Each row is a point on a landscape with many valleys, with its height.
From any point a ball rolls to the lowest of the 5 points nearest to it. It stops when none of these is lower. Distance is the straight distance between rows; heights are no part of it.
lavu: [136 120 154 117 144 149 120 123 126 154 162 106]  h=5.68
livam: [138 114 151 102 141 146 107 116 113 152 170 111]  h=4.36
femab: [139 159 112 164  97 114 160 162 141 131  95 181]  h=5.51
foti: [143 113 116  74 102 104 145 143  78  70 105 159]  h=4.44
tana: [101 156 118 191 126 148 146 126 178 148 113 109]  h=5.94
tubib: [120 124  99 132  99 125 155 163 127  81  87 139]  h=5.97
ses: [140 143 155 126 135 132 128 117 126 169 159 133]  h=6.07
Viziz: [136 167 154 164 134 112 146 128 148 179 138 156]  h=5.70
bogi: [ 81 121  97 149 123 144 133 129 163  81  85  84]  h=3.30
Nasu: [109 112  90 115 106 120 151 156 122  59  78 133]  h=5.01
bulat: [122 167 128 183 126 125 156 137 166 158 116 139]  h=6.26
faku: [ 84  94 109 114 142 134 134 137 140  80 102  74]  h=1.76
kibu: [ 82 109  89 124 122 129 148 137 147  61  76  94]  h=1.69
nibo: [187 162 115 137 101  77 128 131  97 154 105 234]  h=5.69
zafar: [103 144 117 168 120 145 147 136 164 129 113 109]  h=5.23
Lok: [ 99  74 127  90 168 146 117 130 129 100 138  65]  h=2.43
Gib: [158 128 157  90 127 124 104  97  92 150 172 139]  h=5.06
teg: [109 126 131 167 149 162 122 136 167 146 141  85]  h=8.72
pazer: [117 140  82 158  93 130 154 162 147  87  70 159]  h=4.85
lapo: [129  59 143  78 182 150  91 128 106 121 170  74]  h=2.20
Fara: [174 155 127 109  87  91 123 120  77 132 131 211]  h=6.03
Vepub: [154 140 162 107 131 124 114  97 104 168 170 141]  h=5.28
mafi: [123 116 113 105 111 125 155 148 115  82  99 134]  h=4.55
Rero: [ 86 135 101 166 119 156 129 125 171 102  98  82]  h=3.79
Besu: [ 99 130  87 160 104 135 144 145 156  78  70 114]  h=4.45
fera: [164 137 174 134 167 107  85  88 126 218 192 149]  h=5.82
Kage: [ 91 106 101 107 124 121 151 142 128  65  92  98]  h=3.02
zaz: [148 169 132 162 114 105 155 141 140 164 111 189]  h=5.64
sab: [187 164 115  99  86  80 104  99  69 141 138 228]  h=7.69
seze: [ 96 111 116 185 157 177 105 129 180 140 130  58]  h=7.56
kone: [169 166 116 160 104  93 150 155 121 148  97 218]  h=5.59
Voku: [141 144 151 126 115 127 137 121 123 146 145 145]  h=6.40
Gedun: [149 160 156 140 128 102 139 119 128 179 144 175]  h=6.16
tezu: [ 60  96  92 137 150 140 112 115 163  70  74  47]  h=2.64
deko: [116 107 123  87 123 128 143 139 109  85 118 112]  h=3.60
nafu: [100 124 115 137 120 144 145 137 144 102 115  98]  h=4.65
sem: [174 147 111 123  94 107 139 144  99 121 106 206]  h=5.78
gili: [163 120 164 123 163 131  82 102 115 201 189 133]  h=5.79
gel: [121  87 144  76 160 140 113 122 106 114 156  80]  h=2.40
peva: [162 140 133  83  95 102 120 115  76 108 139 179]  h=6.90
rad: [126 129 124 117 105 129 147 140 123 102 112 126]  h=4.96
Fatu: [134 140 104 145  94 124 155 162 132  96  93 161]  h=5.18
vomup: [ 86  96 117 127 148 153 121 130 149  99 116  60]  h=1.37
ves: [166 159 154 115 117  90 104  83  95 177 168 185]  h=7.13
dof: [114 135 134 179 156 159 128 133 170 174 153  98]  h=8.22
Lak: [165 170 146 132 108  85 132 114 108 168 138 207]  h=6.72
riki: [184 173 132 131 107  57 106  94  95 167 136 231]  h=6.19
tal: [119 119 139 129 137 150 136 136 138 130 143  94]  h=7.36
zat: [181 168 133 108 101  78 108  97  84 152 146 214]  h=7.12
bolog: [125 111 125  65 115 116 141 132  90  82 121 125]  h=3.29
fakig: [133 151 123 144 102 123 157 146 129 125 119 151]  h=5.90
Difa: [113  83 130 133 170 174 101 138 150 131 153  67]  h=2.51
romo: [158 163 158 120 127 100 118 101 108 173 160 168]  h=6.08
rido: [150 124 123  94 100 113 143 143  90  96 116 165]  h=5.16
bavin: [116 128 134 139 134 152 133 131 147 139 139  99]  h=6.48
nodu: [154 148 168 124 140 119 107 101 117 191 176 147]  h=5.65
tefun: [ 65  82  93 148 174 152  88 117 169  83  91  26]  h=3.03
lidi: [135  78 151  99 168 156  95 129 115 141 174  82]  h=2.32
tibol: [118 113 141 104 133 141 133 129 122 120 143 101]  h=8.43
Miz: [ 81 106  99 182 156 172  91 117 180 111 105  43]  h=5.17
Maf: [120 107 106  80 112 106 155 153  96  65  91 136]  h=4.61
Duv: [127 143 145 149 128 136 142 132 148 152 140 126]  h=3.53
vevov: [150 133 119 119  97 115 144 152 107 107 104 176]  h=5.77
fal: [147 136 151  90 111 121 127 111  94 128 150 147]  h=6.41
Tuben: [ 74 105  98 149 141 156 119 120 166  93  97  58]  h=2.01
vod: [122 101 144  58 138 121 125 124  87  96 139 109]  h=2.73
fabet: [157 145 171 142 161 114 109  97 126 212 175 146]  h=5.76
Fana: [136 129 159 153 155 142 119 125 151 184 168 115]  h=7.64
refeb: [108 140 108 153 105 141 154 144 153 104  96 123]  h=4.90
ruva: [101  75 126 110 178 153 108 132 138 110 140  62]  h=1.65
belob: [131  95 148 120 161 164 101 131 131 156 169  93]  h=3.17
bafen: [111 146 137 190 149 152 133 128 178 172 136  98]  h=7.06

For each start below, name the point where the ball stops.
Vepub -> vomup
lidi -> vomup
refeb -> kibu
nibo -> kibu
teg -> Duv
zaz -> kibu
pazer -> kibu
gel -> vomup
